Points on a hilly landscape, in no order, each with its height.
A climber steps from a point to the highest of its 2 nearest points, and stops where none of them is higher. Distance is the straight distance between rows; heights are no part of it.
fegif h=227:  180  101 -123   62  290  115  -10 -149  361   28   75 -330  456   94  136  -98 -109  257  104    9  -97  186  172 -135  328  -38
Kub h=97: -273 -119 -101  230  103 -222  -91 -107  -45 -255  227 -160   94  236 -102  120 -173 -250   78  288  280   10 -594 -228   59  145
Lodod h=188:   54   40  -45   -3  453  111  -54 -180   -8   24  171 -398  549   27  101   26 -120   67   83  -88 -219   43   83 -117  475    5
pada h=632: -334  -89  250 -113  -28  380  301  -78 -423  140  209 -217  -80 -245  -81  -36 -105   38  102 -208 -226  -80   65 -282  163  128
fimem h=590:  -17  -74 -168   98 -372 -250 -289   28  386   77 -137   79   60 -143 -117    0  265  356  331  106 -309  313  154  361 -247   41
Rur h=463: -247 -580  179  -12  260  -78 -202   44 -128  229   11 -268   80  208   38   -9 -119 -436  140  -51 -186 -389 -387  -12  138  162
Letez h=37:   53  317 -174   20  -26 -131  -57 -222 -250   72   97 -342  427  -75   71 -106   -8  179   -8  -54 -351  541  376   -6 -161  146
kibuv h=68:  186  -33  -79 -320   18  105   67 -205  -90  177  146  285  -70  237   82 -170 -226  247   24 -194  548 -344  -40  101 -448  -47
gop h=393:  330  315 -219   13 -172 -282 -184   -2  212 -149   80   63  203  -17 -155  -26   35  448   13   56 -243  171  -79   97  -91   21
Difa h=478:   73  179  -34  -58   78   50  164  101 -223  102 -121  105   93  -59  -71   33 -119  122 -360   81 -290   77  285  144  379 -116
Seme h=503: -237 -244  187  -73  233  294   16  162  205   63  -76  -71 -232 -125  297  -28 -123 -181  -83  -81 -278 -131  139   11  451 -337
senok h=414: -216  -76 -163 -148 -456   38 -155 -160   58  -97  130 -560 -273  -50  211  359  122 -134  -20 -120  195   84  -35  173  178   76
rinug h=167:  -86  -80  232  -91   35 -107   72  397 -547  135 -193  339  -49 -116 -227  -53  -12  -32 -428  138 -285 -116   51  135   77   -9
gif h=43:  123  -64  116 -239  156  452   66 -306 -121  126  430 -310  265  102   56 -165 -146  146  174 -268  138 -221  -32 -203  -73  -52
Meven h=251: -192 -140  188   57  365  -83  -10 -104 -351  -37  321 -407  442   61  -89  162 -105 -162  182  -86 -310   50 -267 -285  398  172
sas h=93:  344  152   -1  -39 -142  129 -102   56  290   -5  221  431 -313 -141 -112 -266   -2  308  -52  -45  151 -288 -158  -48 -347 -194
dosu h=474:   54  105   45   25 -505  297  -83  -11  423   75  -17  -91 -259 -140   51  102  131    4  156   15  -52  114 -184   72   28   83
todi h=31:  247  213   50  303 -289 -100 -246   23  740   97   37   58  228   -1   87    6   79   97  382  122  -43  206 -167  -80   -6  125
roz h=61: -101 -139 -183 -221  162  -31 -233 -108  -80 -220  367  -88 -126  217  -74   26 -253 -148 -279  163   25 -165 -591  -53   75   59
bevi h=153:   -5 -271  253  -45  285  504  164  -20  138  344 -113   94  -69   10   77 -285  -20  -73  128  -51  -32 -174  315   -2  114 -260
vidom h=578: -122 -386  285  183  178  104  311   24 -347  268   28  175   19   68  -95   -2 -128 -199  119  -17  124 -159 -146 -231 -152  139
gab h=518:  -93  -20  170  -55  274  193  236 -141 -569   34  405  -84   22   30 -199 -158 -276   84 -138  -60 -212  -57 -417 -511  -80   86
Fabik h=340:   39   81  164  362  178  132  458   13  -96   70  253  332  -24  218 -161 -200 -227    7  -96  269  327 -128 -300 -516 -153   -1
Dev h=593: -174  -92   10  -94 -117   27 -136 -357  -66  319  -20 -399  443  211   66  128  108  125  337  -81  105  358   88   59 -187  230
Nasuz h=32:  102  -12   19  -35  148  395   64 -265   21  -61  493 -447  276  102   33 -135 -148  151  243 -119   44    4  -34 -292  106  -60
kebis h=429:  235  153  168  311  236  -27 -197  180  405 -257 -412  101 -317 -165 -119   15  442 -337  182  332 -160  -32 -115  -90  -28  -13
gufit h=137:  -36   10   20  -11 -231  -97   72  201 -336 -231   42  440 -321 -205 -345  -84  150  104 -378  174 -100 -101  172  304 -223 -179
nud h=221:  180 -342   -2    2  532   33 -161  -24  215  109   92 -124  580  224  203   18 -247    7  201 -118  175 -338  -60 -128  268 -107
Leror h=620: -265 -126   95 -156  -94  441  -34  -67   92   26  177 -419 -114 -165  156   -8  -47  -21   41  -94 -163   84  -78 -113  211  -21
Seve h=324:  206   76 -134  -77  229 -324 -114  192 -364 -291 -262  146 -151   48  -34   26  233 -117 -177  112  260 -359  243  228 -128 -128
kofa h=288: -212  -76  -50  -37 -192   94  403  -82 -448  173 -133   56 -115  -70  -53  179  -30  -40   24 -222  121  -45  295   94   45  128
kuruv h=515: -320 -529  165  -34  151  -36  -55  -62 -156  228   10 -268  289   96  -85  247  -12 -268  298 -130  -16  -87 -257  -36  122  250
Zop h=66:  149  327  -98   42 -404  186  217  -43   20 -156   56  -39 -246 -160  -16   -3   -7  194  -63 -144  -63  274  -33  -47    1   86
vizi h=553: -364 -315   93   77  209   11  153  -72  -47  162 -193  -68   15   31  -13  211  -87 -321  304  -54   75  -50  -15  -47  174  130
Palog h=87:  379  275  -23   11  -67 -154  -82  155  615  -16 -209  160 -436 -134  214  -98  290 -108  237  -59    8  -44  344  -40  -90 -153
zuf h=496:   20  212 -245 -131 -231 -194 -140   81 -279 -303   34  -25   28 -101  -77   57   64  362 -318  -73 -275  202  115  372   64    4
Mored h=275: -155  -59   83 -162  -17  160 -229  206  -79 -115   62 -174 -128  -95  217  -23  -78   32 -346  -38 -284  -40  -99  139  256 -170
Vol h=398:   77  -85  157  131  259   64 -253   -4  250   18   59  161  447  240  -67 -264 -121  304   40  211   -5   80 -299   31 -225   -2
ripor h=332: -214  -56   61 -126 -354  231   15   40 -187 -120   74  183 -389  -72  -12  -26  -77  -26 -121  -16  173 -133 -189  251 -264  -41
fam h=320: -132 -227  113 -235 -253  103 -361  131  197 -138  152 -263 -197 -101  339  129   62  -78 -352   -2 -226   30    6  252  306 -189
dalal h=136:   58 -128  234  235  445  131  204  184   71    9 -309   88 -189   62  -61 -286  233 -344  -21  429 -123 -135   19 -370   85 -192
tisov h=140:  -50 -215  160 -171   98  524   45 -111  175  357  -10 -136  149   25  146 -195  -33  188  256 -150    9  -72  150   39  -46 -134
sotev h=396: -122 -104   78  375  128 -318   22  -55    5  184 -161  186  376  286  -48    9   -4  -20  305   33  475  149    4  -10 -359  230
puzef h=255:  135  111  -12   25  145   50    1  -78  269  116  -57  -88  344   99  214 -108 -184  295  122  -46   17   44  209  -12  120  -44
Kad h=189: -247 -116   80   26  203 -204  156   12 -379   98  -92  -25  161  -97 -121  279 -104 -150 -105  -51 -180   65  -67  -63  281  210
sotur h=128:  143  201 -116   93 -287   84  238  126  240 -151  -27   29 -508 -204  291  130   56 -181   19 -135  198  -80  136   33  -11   -1
mure h=18:   96  143   30  186 -180  -48  -51  -25  811  140 -140  111   -8  -18   95    1  198  166  311    6 -283  377   92  -43  -10   54
Detob h=599: -208 -261  214  149   93    6  419  -75 -259  405 -167  269   58   54 -147   15   77 -273  134   33  167   58  106 -226 -172  164
lufu h=116:  239  225  -26  194 -315  113  221  166  219 -107 -139  242 -494 -182   89  -64   76 -245   76  -23  266 -152  125 -163 -221  -13
tikup h=509:   61  170 -307  120 -403 -458 -184  -33  282  -24  -61 -115  144  144   49   74  106  355  346   17   48  452   82 -111 -137  215
buled h=257:  222 -354  117  -14  481  156  109    1  112  177  213  -25  444   32   29   19  -95  -89  260 -247  -11 -306  141 -112  301   45
magit h=96:  233  184  -82   58  114 -101   67   39  384    6 -453   96 -316   72   38 -166  344  -96  208   23  224  -37  423 -158 -144 -123
rol h=594: -177 -133  339 -159   77  227  343   24 -499  265  223 -149  123 -227 -259  100   93  -60   68 -422 -288  -44  199 -318  230  243
tes h=252: -108  226 -232  -29 -230   -7  500  -24   97  104 -203  110 -410  -70   44  127   65 -113  -58  -73  -31  292  393  -51  100  -48
fota h=368:  154  -70  -35  -73  109 -318  -52  -11 -208   33 -260  242  108  173 -105  -42   67 -129  143   44  424 -255   81   61 -468   26
Bekan h=166:    8 -334  204   51  224  320  198   60  -97  282 -171  161  -69  -13   72  -68  -33 -165   11  -35  100 -246  320  -36    1  -90
vozo h=347:  281    8 -134  -23  236 -246  -54  116 -257   19 -213  178   86   93   26   18  -10  -47 -103  -20  237 -299  231  153 -129  -70
vetub h=112:   81  110    3  -25 -250  487  418  -72  106   99   97  -38 -257  -97  172 -177  -70  250   17 -239  181  -28  364 -223   65 -140
busor h=330:  281  270  -55   75 -152  261 -169   65  450  -85  117 -118  180 -138  158  -96  -21  349  -18   48 -109   96 -144  -73  119  -77
muno h=671: -377  -92  136    3 -229  402  245  -57 -212   34   75 -178 -217 -179  -35   32  -28  -18   84 -160   -7   38  -83  -87  115   46
pek h=75:  180   60 -211 -387    7  -58 -145 -189  161   43  154  332 -146  169   26 -257  -54  248   18  -26  531 -369  -40   95 -390    4
nudig h=359:  -36   55  165  441  -30   56  352   23  -64  -16   72  291 -120   60 -229 -120 -131  -36   -8  233  393   73 -402 -390 -231   31
bek h=168: -171   90  -54  140   78 -220  139  158 -236 -131 -140  116  155  -65 -104  154  -89 -150 -166  138    1   42  -97  -32  174  151
lof h=212:   -8  -59  -28 -440   31   86 -303 -199 -382  -41  380 -448  123   94  118  144  -90   59 -254 -158 -100  -42 -110  156   83  -78
nis h=278:  175  118 -212 -477 -494   -8 -360  -50  130 -121  360  -35 -283   -8  100  113  229  330 -185 -135  -41   10  -92  296 -188  -94
ril h=218: -107 -251   70   83  320  117  286  145 -373  -75  112   25 -179   43    8    2 -181 -409  109 -116  136 -424   14 -201  243  -40
tov h=237:    3  220 -315   38 -246 -185  483  126  -23   81 -250  283 -240  -10  -87   41  183  -56 -118  127  -38  318  430 -136  -55   47
delom h=235: -109  240 -207 -374 -240   37 -234 -179 -348 -198  286 -464    9  -94  102   77  -76  100 -300 -159 -109  120  -27  266    7  -86
Deten h=604:  153   69 -361 -125 -201 -301 -229   76    4 -243   18  127  -62   71   42   -3  -52   47 -135  -31  216 -147   52  262 -121   17
bafil h=499:  -32  -61 -104    1 -363 -128 -455  -18  437   21    7 -176  111   68 -168  145  160   -6  103  198   75  105 -250  191 -100   82
nas h=220:  132  219   30  226   35   -4  106  196  266  -52 -171  230 -200 -219 -135  -99  129 -142 -138  242 -126   93  121 -119  178 -184
domil h=29:  105  266 -107  -46   45  -42  215 -254 -216  106   93 -298  344   -2   24   -6  -31  259   -5 -100 -113  328  299 -189  -63  112
Kimek h=180:  -49 -481  348 -125  233  281   48  176 -271  281  -49  112 -127 -135  186 -102   -4 -219  -40 -284 -144 -381  196  -19   73  -74
Bim h=653:  229   67 -430 -101 -114 -572 -307  -27  189 -229   20  151   67   36  -57 -132   84  275  127   58  225 -121   59  213 -314  -33
lar h=54:   28  276 -278  -31 -382  -61   81 -142  -18  -88  -80 -196  -45 -110   22   44  166  243  121 -171 -179  473  187  -37  -81  108
mufez h=274:   61  -11  -70   59  120 -142   11  -87   58  242 -214   47  490  157  106 -111 -143  220   71  -99   59  117  298    3  -31  102
fik h=662:  290  110 -403 -263  -31 -263   23  -73 -249   52  -44  -56  220  129  164   98 -190  268  -21 -330  122  -54  313  150   39   92
Nube h=197:  -16 -384  220    0  313  148  294  276 -357  168   72   99  -69  -53   17  -60  -76 -276  -70 -298 -129 -493  110 -214  342  -31
pok h=369:   -5 -187  -13 -184 -350   93 -390 -115  300 -144  184 -488 -178   21  367  252   53 -125 -257    9   90   31  -30  136  307  -63
Pigum h=589: -263  -61   24  148  -93  115  209   58  195 -117  -26 -116 -538 -214  204  238   15 -512   86  -17  218  -70 -145 -166  183  -49
noka h=485: -266   72  -64   46  -69  -53  108  -41  290  -89 -239  -32  -85 -160   62  194   71 -108  -23  -70 -167  332  109  134  294  -37
saro h=616:  -26 -163 -147   10 -531 -180 -264 -117  239   73  -42   88   18  -61 -273    3  234  386  215   34 -131  233 -113  410 -396  107
Boz h=293:  133 -394  147 -107  496   54  -74  104  -78  227  -32  -66  434   -9   75   28 -123  -71  -55 -226 -241 -237   58    6  376  -22
felo h=108:  -91  230   25   -4 -278  -31   50  123 -240 -368  287  248 -383 -324 -251  125  -39  103 -363   88 -214   33 -334  110   47  -77
reri h=567:  -71   62 -270 -261 -238 -126 -271 -240   42   72  -28 -494  306  174  107   80  100  117  136  -68   81  215  126  119  -67  121
bom h=378:  -29  105   80  331  -46   37  303   28 -110  -88 -195  222 -312  -70 -153 -113    2 -305    7  242  397  -63 -119 -284 -195   76
degev h=477:   71  -52  192  134 -238   19 -317  134  342  -49  -63  110 -378 -166  -52   77  355 -245  202  227  -57 -100 -217  201 -203 -138
kek h=581:  290   69  -79  -95 -122 -175  290 -229 -423  208  128   98  236  274   22  -47 -167  351   67 -321  397   55  116 -142 -342  168
tus h=507:   48    5  168  139 -362  168 -253  117  536   33   -2   14 -267 -138   51  168  143 -241  228  146  -22    2 -221  112  -61    6
fuso h=424:  113  147  163   45  160  285 -143  -77  121   10  268   34  231  163  -29 -279 -176  328  -48   76   13  137 -301 -145 -213  -84
gopob h=9:   39  154   91  166 -129  -38  164  -55  641  142 -342  248 -146  -13  -74   24  209  -37  146  -88 -285  403  214   12   -8  -73
Lom h=547:   67  217 -390 -133 -332 -243  -99    5 -188 -280    7  -97  -17   95   41  124  -82  218 -155  -95   -5  143   33  245  -11  102
sol h=559:  -64   40  -63  156 -103 -108 -228   20  352  -18 -180   63  187 -141 -154  -53  192  272   22  144 -306  193  128  302  -20    9
Rut h=209: -310 -195  149  -92  181   85  168  145 -394  140 -167    2  -96 -107  -40  150  -58 -167 -120  -55 -236 -114  118   15  251   20
beg h=592:  -44  -22  297   74  119  -41  291 -213 -372  408  -27 -141  439   -1 -176  134   96  106    1 -207 -221  333  149 -227    5  161
tebi h=451:  166   22  241  259   23  -54 -298  221  306 -238 -135  133 -309 -204  -80  -22  365 -314  254  337 -210 -134 -166  108  -98  -82
gizi h=545: -158   49  189  274 -262  168  -36  187  347  -90  -61   41 -483 -210  133  159   69 -487  222  152   27    9 -227  -45   75   60
vabu h=614: -163   -7  262  119  125  -23   87 -286 -206  375  -48 -177  458  126  -43  142   58  135  274 -175  -54  427   70  -94 -207  242
vud h=430: -222   67  -28  -39  103   47   76   20  227 -180  -65  -55 -165 -248  187  251   -5 -184 -216  -82 -330  175  163  211  412 -219
rofu h=379:   60 -257    7 -209  244  336 -286  -74  169   92  147  275   20  213   66 -342 -279  -14 -143   60  134 -288 -353   39 -217  -79
tob h=410:   38  135  128  407  290 -104   15  154  261 -206 -379  174 -271  -55 -193   -6  329 -357  150  354   71   85 -146 -266  -49   25
teg h=407:    9 -296  175  -97  256  107 -202   75  -52   60  -99  121  104  185  -90 -235 -195 -103  -28  142  -35 -244 -280   88 -131  -38
keba h=260: -124 -130   58  -13  377  -38  241    3 -200 -130 -251 -121 -327  -73   99  133  130 -492  105   55  351 -333  253  -82  145 -107
tisot h=292:  -36 -133  147  179  341 -103   84  -91 -220  -59  214 -178  435  106  -83   -5 -200  -32   49   77 -136   50 -318 -220  267  202
gev h=99:   21   97 -152  -75 -381  317  299  -82   66   33   54 -108 -354 -113  383    5  -15  201   18 -295   39   97  341  -13  141 -101
Biler h=419:   33  227   22 -187   57   75  -70  109 -381  -56  -58  -95  163 -111  113   -2  -94  276 -421  -76 -469  107  236  170  368 -113
teras h=329:   82  -47 -130 -383 -110    6 -449   14  291 -135  338  108 -214  -18   39  -77   43   90 -270   98  201 -269 -224  288 -124 -191
Guz h=611:  308   61 -304 -170  -14 -261   87   90 -393  105 -180   93  179  157  167   98  -45  232 -223 -244   36  -55  501  208  115   29
Sode h=213: -121   48  -64  172 -328 -195  140  123  -84  -80 -168  302   21  -45 -352   74  141  127  -31  248  -88  265  164   78 -144  133
kupor h=105:  274  199   81  113 -136  171   67  131  209 -114   34  383 -347  -93  -43 -122  -57  -36   -8   87  226 -156 -155 -139 -254  -91
kufi h=621:  118  -53 -499 -126 -292 -598 -295  -49  106 -166   14  191   18  -10 -256  -24   10  440  133   45   23  -75  -59  290 -372    9
mugug h=565:  164  195 -108  -17 -113 -159  195 -353 -231  146  157 -124  402  240   60  -55  -94  371  195 -271  408  208   76 -299 -367  167
Nuf h=271: -218   76  -93  -39 -229   31  640 -142 -286  129  -65  -18 -264  -55   26  178  -36  -27 -104 -241  -29  255  411  -46  192    3
kosis h=552:  290  134 -300 -164   29 -187  184  154 -303   44 -121  157  167   79  121  156  -97   86 -372  -15 -147  -82  425  206  239 -140
sasor h=303:  -21   39    0  -13  288 -239  -97  197 -408 -424 -358    0 -302   11  101  106  360 -310 -199  101  142 -282  204  215  -83 -115
papib h=124:  -59  109 -104   31 -395 -132  110  118 -250 -338  102  329 -439 -245 -337   46  125  181 -303   40 -156  -45 -126  286 -138  -50
Bati h=361:  -26  177  -98  207  -89 -165  167   60 -150 -226  -63  406 -253  -53 -286  -55  -28 -227 -133  279  285  -75 -164  -59 -231  -12
bot h=175: -205  -83  299  -14  467  -77   45  432 -164   42 -290  159 -135  -36  -66 -138  103 -327 -345  188 -533 -118  229  -59  366  -90
fere h=148:   -9  -26   83  -58 -294  176   72  238  110 -258  159    5 -573 -243  440  101    4 -191 -124 -138  129 -156   26   76   63 -207
tade h=236: -334 -151   82  -90  144   34  -70  219 -268 -104   11 -118 -150 -101  176  121 -134 -251 -198  -51 -203 -178   77  231  300  -81
gavip h=178:   25 -216 -133 -313  100   17 -477  -66  -74  -80  228 -378  149  253  152   94 -170  -39 -253   52   11 -169 -179  240  264 -145
vob h=335:  157 -189  312  290  524  -91    9  -28 -166  129  150  -49  578  258  -90  -96 -175  159  -37   17 -184   -5 -270 -247  131   51
tiged h=444: -183  -55  149  -49  148  262  139  185  248  -48   28  -72 -317 -216  331   73  -39  -70 -237 -111 -390  116  228   71  426 -331
Fatok h=550: -141 -221  329   -7   89  164  270 -122 -476  159  192  111  -49  154 -238 -133 -203   38   16 -139   -5  -93 -436 -289 -227  182
fupo h=86:   86  393  -36    2 -379  156  205  162 -130 -259  186   99 -350 -290  -34   96 -122   17 -240  -97 -132   87 -322  -34  128   17
Gerog h=80: -273  -89 -154  -44  130 -138  -22 -162 -179 -129  243  -53  -74  237 -127   70 -192 -211  -36  131  201  -90 -688 -173   21  152
lin h=446: -186    4  -53  -77 -582  295  -26  -62  238   30   75 -332 -376  -77  152  199  122  -78  137 -162   75  222 -107  104   12   65
regut h=142:  -19   15 -277 -222  -29 -113 -291 -105   86 -178   73 -355   73  152   99  189 -115   35 -139  -61  227  -71  -75  244  258  -87
lupud h=154:  -28  -41  322  103  527   21  -29  347 -151   17 -367  212 -142   26 -200 -315  255 -293 -117  439 -438 -110   82 -142  114  -99
vam h=382:   50 -107   49  204   92 -376  174   56 -210  125 -158  243  267  157  -85   68  -35  -77  110   72  418 -115   49  -77 -337  170
sev h=118: -274   36 -128  200  -67 -317  -90  -49  -85 -206    3 -158  197  139 -158  298 -159 -214   85  224  290  201 -479   14   26  103
mikom h=141: -329   96 -159  213  -37 -147   31  -51  -25 -272  -86 -159   15  -59 -114  317 -131 -169    0  145   27  198 -247   53  210  146
Gaki h=120:   31  -57  210  332  516   64  345  -63  242  111 -225   94   -5  136 -103 -139   87 -328  150  350  125    7  152 -476   15 -128
bagi h=319:  317   52 -122  106  410 -427   32  -19  -43   96 -268  189  465  127  -12   -4   16   36 -114  108  124 -205  273   17   37  -29
Gedo h=480:   17  223  200   16  291  205   98 -158 -347  -97  462 -247  104  -88 -166 -277 -300   18 -152   82 -327  112 -345 -429    8  -31
tur h=46:  -10  200 -298 -133 -199 -136  -55 -205   27  107 -135 -160  253   68   46   45  168  277  116 -151 -304  652  465  -21 -151  146
ridez h=342:   62 -487  135  -22  551 -131 -233  192 -199  157  -52  -43  325   16   57  -71 -170 -218 -182 -159 -501 -289 -245   24  366  -37
mubu h=362:  298  256   -8   18 -278   28 -132  -72  432  -50  146  126  121  -60  -67 -179  -52  415   55   17   11  143 -231  -55 -130   35
bod h=59:  171  -22  -33 -303   49  222  200 -358 -320  233  217   25   22  129   99   39 -172  244   21 -367  435 -325  -52  -12 -220   34
kora h=77:  396  231   24  100 -149  -51 -217  140  740   80  -73   85 -268 -108  160  -88  227 -157  440   85   21  -79  108   38  -46  -90
debas h=441: -149 -130   29   53  -45  239 -182   72  151  -33  -61   -1  -28   18  -25 -138  -91  -96  -21   78   -4  -49 -259  -21  -32    0
bubi h=191:  106 -309 -138  -26  300   14 -244  -90  248   26   33 -271  394  152  178   72 -211 -157  197  -41  220 -349   13   71  181  -75
tosa h=187: -222   17   62  -28  -64 -185  -68  191 -492  -36  -89  220   80 -105 -330  103  -13   68 -227  140 -323  100   59  325   40   82
ras h=404:  -76 -557  184    4  415  -53 -278  223  -92  213 -143  -61  112  201  122 -168 -135 -336  -12 -115 -421 -489 -296   67   63   54
ger h=302:  223   76 -149 -304 -328 -139 -530  -55  300  -86  302   67 -191   -6    7  100  169  203 -185   41   20 -141 -180  387 -122  -66
Buda h=184: -100   -4  170   14  -10   62   82  321  -22 -180 -185  217 -403 -249   29  -53  218 -144 -358  136 -217  -75  391  192   60 -274
zas h=107:  132  182   43  179  329  -49  269  -54  422   86 -450   92  -64   82   -9 -145  241 -115  200  214  188   51  339 -446   -8 -160
lizim h=165: -114  -55  195  -20  -47  150  117  267  -48 -267  -58   76 -512 -207  288  -53  150 -205 -211  -84  107 -223  186   55   -7 -302
tiz h=613:  410   43 -239 -365    2 -191  165 -171 -345  136  111  -44  336  193  139  -58 -200  321  -42 -431  309 -177  243  -31 -116   23
Lugit h=535: -134 -167 -105 -128 -212  -66 -476 -194  203   93  -59 -423  320  217  -68  108   99   15  -10  123   54  182  -92  265  -19  124
vimir h=83:  282   84 -111 -236  -55  -20 -230  -62  356  -54   79  287 -197  -24   -7 -397  -58  317   29   40  294 -278  -80   35 -303 -161
Nog h=633: -445  -67   33  183 -115  235  380  -92    4    7  -48  -59 -362 -186   19  165    6 -255  131  -62  124  123   12 -181  179   63
zivo h=481:  -79   91 -223  248 -229 -484 -189  -22  425  -73 -128  -49  323  118 -132  168  163  157  242  150  -43  407  -76  123 -136  248
tevev h=204:  -29 -155  103  -19  433  167    5 -102  -76  -80  422 -393  525   48   48   25  -68  -81  221 -240 -339  -99  -99 -251  520  169
Zil h=591:  -69  -97 -237  -95 -454 -286 -301 -125    4 -154   -9   97  -66  -38 -241   95  153  280  101   70  -13   12  -10  417 -372   10
bab h=467:  -52 -118  -67   -4 -146   79 -366    8  288  -82   27    2   70   91 -135  -86  -57  -66   23  228  110   41 -392  159 -128  -18
Vefur h=392:   16   67   84  380  142   11  223   99  149 -152 -313  115 -304 -129  -38  -67  151 -391   91  311  317  -58 -206 -378 -174   51
vup h=281:  -67  100 -128  -30  239 -169   54  143 -240 -380 -328  -31 -364  -51  158  247  244 -409  -76   23  225 -190  241   37  175 -173
zuk h=436:  236  295 -239  -63 -104 -131 -236   42  153 -361  102   30  180 -135 -104  -14  -19  386 -216  -24 -297   46  -19  272   97 -109
lopin h=51:  135  -47   67 -246   95  367  274 -288 -341   60  417  -86  117   38  -49  -17 -181  120  121 -305  280 -225  -81 -266 -134   -8
Vub h=152:   49  -36 -359  -55  241 -193 -294   -9  112 -183   11 -228  307  108  224  163 -212  -65  -55  -41  250 -309   25  198  184  -73
fusi h=45:  412  132  -26  181 -133 -260 -360   87  705  -39   32  124  169  -42   58  -56   62  133  290  190   -9    3 -216   56    9  -34
zogip h=530:  111  190 -174   70 -328 -293 -176 -124  328   28   89 -113  291  238   55  -80   27  440  281  -58  234  398 -122  -86 -281  132
ratif h=283:  349  333   61  -10 -220  377  -23  118  502  -39   61   64 -139 -175  224   86  -66  105    8 -107 -209   40   -1    4  260 -118
bamo h=345: -178  -16  -20   10 -191   26  -27   51 -219 -173  -14  256 -376  -85 -190  -77   87 -190 -165  117  261 -200 -152  137 -355  -25
zode h=296:  318   45   46  106  295 -343   48   49  -10  307 -163  191  638  251    0  -73   35  267 -121  136  -16   77  304  -17    5   55
Vopu h=408: -250 -208   81  262  -45 -215 -179  -82  101  124 -163   83  285  204  -93   28   26 -134  305  283  461   59 -193   90 -405  200
gim h=374:   50 -208  272  194  412  -61 -225  -32   -6  177   76  135  495  391  -49 -252 -192  150   25  144  -53   50 -420 -114 -173   67
nit h=249:  187  214   27  155  -51  265  172   75  515   36  -61  153 -162 -196  159  -14   -9    0  -63    6 -132   84  205 -128  271 -139
Pifaz h=427: -309 -214  100  277   74 -299 -277    2  154   48 -132 -100  338  196 -104  129  101 -105  237  239  131  290 -280  115 -191  190
kavu h=304:  -73 -128  109 -167  -63  156  195    1 -530  130  -85  202  -70  -44   75   48 -126   32 -142 -170  105 -189   86  211 -105  -66
suvem h=448:   45  277  209  109  233  297   69 -179  -96    1  266  -77  167   52 -116 -271 -203  220 -132   62 -159  242 -333 -387 -152   26
Rimog h=225:   30  114 -163   95 -157 -265  303  137 -209  105 -280  312   62   67 -146  -46  139  -14  -40  194   99  111  324   25 -224  149
Fovod h=200: -235  147   30   47 -169 -207   50   59 -431   28 -150  195  182  -25 -369   36   74  150 -131  117 -242  346   -8  209  -87  142
ruz h=566: -174  -24  355  -57  143  131  250 -162 -393  329  167 -271  362 -267 -220  113  184   57  137 -329 -339  215  208 -319  169  220
vop h=151:   50   27  133  -75  -51  -48  158  314 -517   23  -97  409 -144 -110 -179  -87   25  -97 -405  179  -86 -205  174  239 -105 -136
zarul h=525: -156   67  -97   15  -64   56  -58   35  174   59 -239   -1   91  -69    3   27  118  137  -36   15 -211  291  185  191   95   53
nipor h=568: -286 -253  115  -91  145  342   19   11   63  -35  172 -354 -143  -71  239   -9  -94  -61   73 -100  -96 -100   10  -28  412 -185
sota h=577: -349 -195  154  276  263  -83  303  -64 -147  123 -217   48   11  -28 -150  161  -32 -460  310  153  160   17   72 -209  -16  155
Gonud h=13:   23  473 -285 -245 -245   83   86 -394 -391 -199  311 -297 -110  -86  -75  -69 -117   39 -165 -139   46  275 -126  -63 -333   80
pire h=126:  102   51  163  -17 -144  554  206 -137  280  259  -74   -5  -28 -102  113 -217  -57  318  111 -102  -37  123  240 -112    8  -80
funi h=450: -148   25  -20  337  128 -265 -190    3  344  -38 -175   80  363  104 -167  -52  136   10  172  286   56  295 -131  123  -99  160
zov h=318: -138  -87  103 -329 -238  226   14    1 -470   38   55  199 -239   20   -2    9 -104  145  -30 -235  190 -106   43  291 -305  -55
muras h=64:  462  124 -148  107 -137 -301 -471  117  657 -109  -25    5 -138 -148  181  -88  212  -90  362  158   27 -253   25   73  -59 -101
gured h=203:   21  227  -40   79   21  -27  135  250  279 -109 -268  231 -346 -151    2    5  248 -177 -260  136 -189   77  364   80  100 -201
karez h=19:  109  388 -177  -90 -159   41  106 -219 -320  -90  233 -210  122   44   11  -46 -158  193  -87 -118   45  195   58 -113 -190  110
raru h=354:   44  -70 -161 -403  157  121 -422 -163  159  -52  316  171 -148  230    6 -173  -65  149 -190  153  164 -280 -341  178 -192  -20
sotes h=259:   30  293 -198 -314 -435  137 -253  -99  -59 -226  344 -216 -288  -37   13   58   61  188 -266 -125  -39  137 -195  257  -94  -26
meke h=192: -371 -177  307  -90  295  -80  167  275 -298  191 -248  138 -220  -90 -144  103  -37 -279 -240   80 -482    9  250  -56  317 -108
kup h=546:   79  213 -176   22 -227 -246   -7 -272  125   89  201 -230  215  284  101 -172  -74  427  308 -112  268  276  -75 -274 -358  141
ratep h=238: -198 -183    1  128  359  -15   48   89 -214 -191  -86  -71 -191   -3   68   18  -94 -478   46   50  125 -394  -58 -101  213  -21

Where does a climber stop that starts at each point below?
karez -> tus
Seve -> fik
regut -> vabu
puzef -> fik
tisot -> Detob
bubi -> Detob
gif -> Bim
Fovod -> tus
teras -> vabu
ripor -> tus
lufu -> Bim
nit -> Bim
pire -> fik
nudig -> tus
Nasuz -> Bim
zivo -> fik

Call two points neighbours if one is among the 2 nearest of the other. Go from one point of each pair to the other, from neighbour to neighbour, staying as high as possible. Name the lowest point that can't be avoided.
Bim, muno -> vud
Detob, fik -> Lodod
muno, vabu -> ruz
saro, Bim -> Zil

Write out the way that a climber takes from each point below.
fegif -> puzef mufez zode bagi vozo fota vam sotev Vopu Pifaz funi zivo tikup zogip kup mugug kek tiz fik
Gonud -> delom sotes nis ger teras raru rofu teg debas bab bafil Lugit reri Dev vabu
kavu -> zov ripor bamo Bati bom Vefur tob kebis tebi degev tus
tevev -> Meven tisot vob gim Vol fuso suvem Gedo gab Fatok vidom Detob
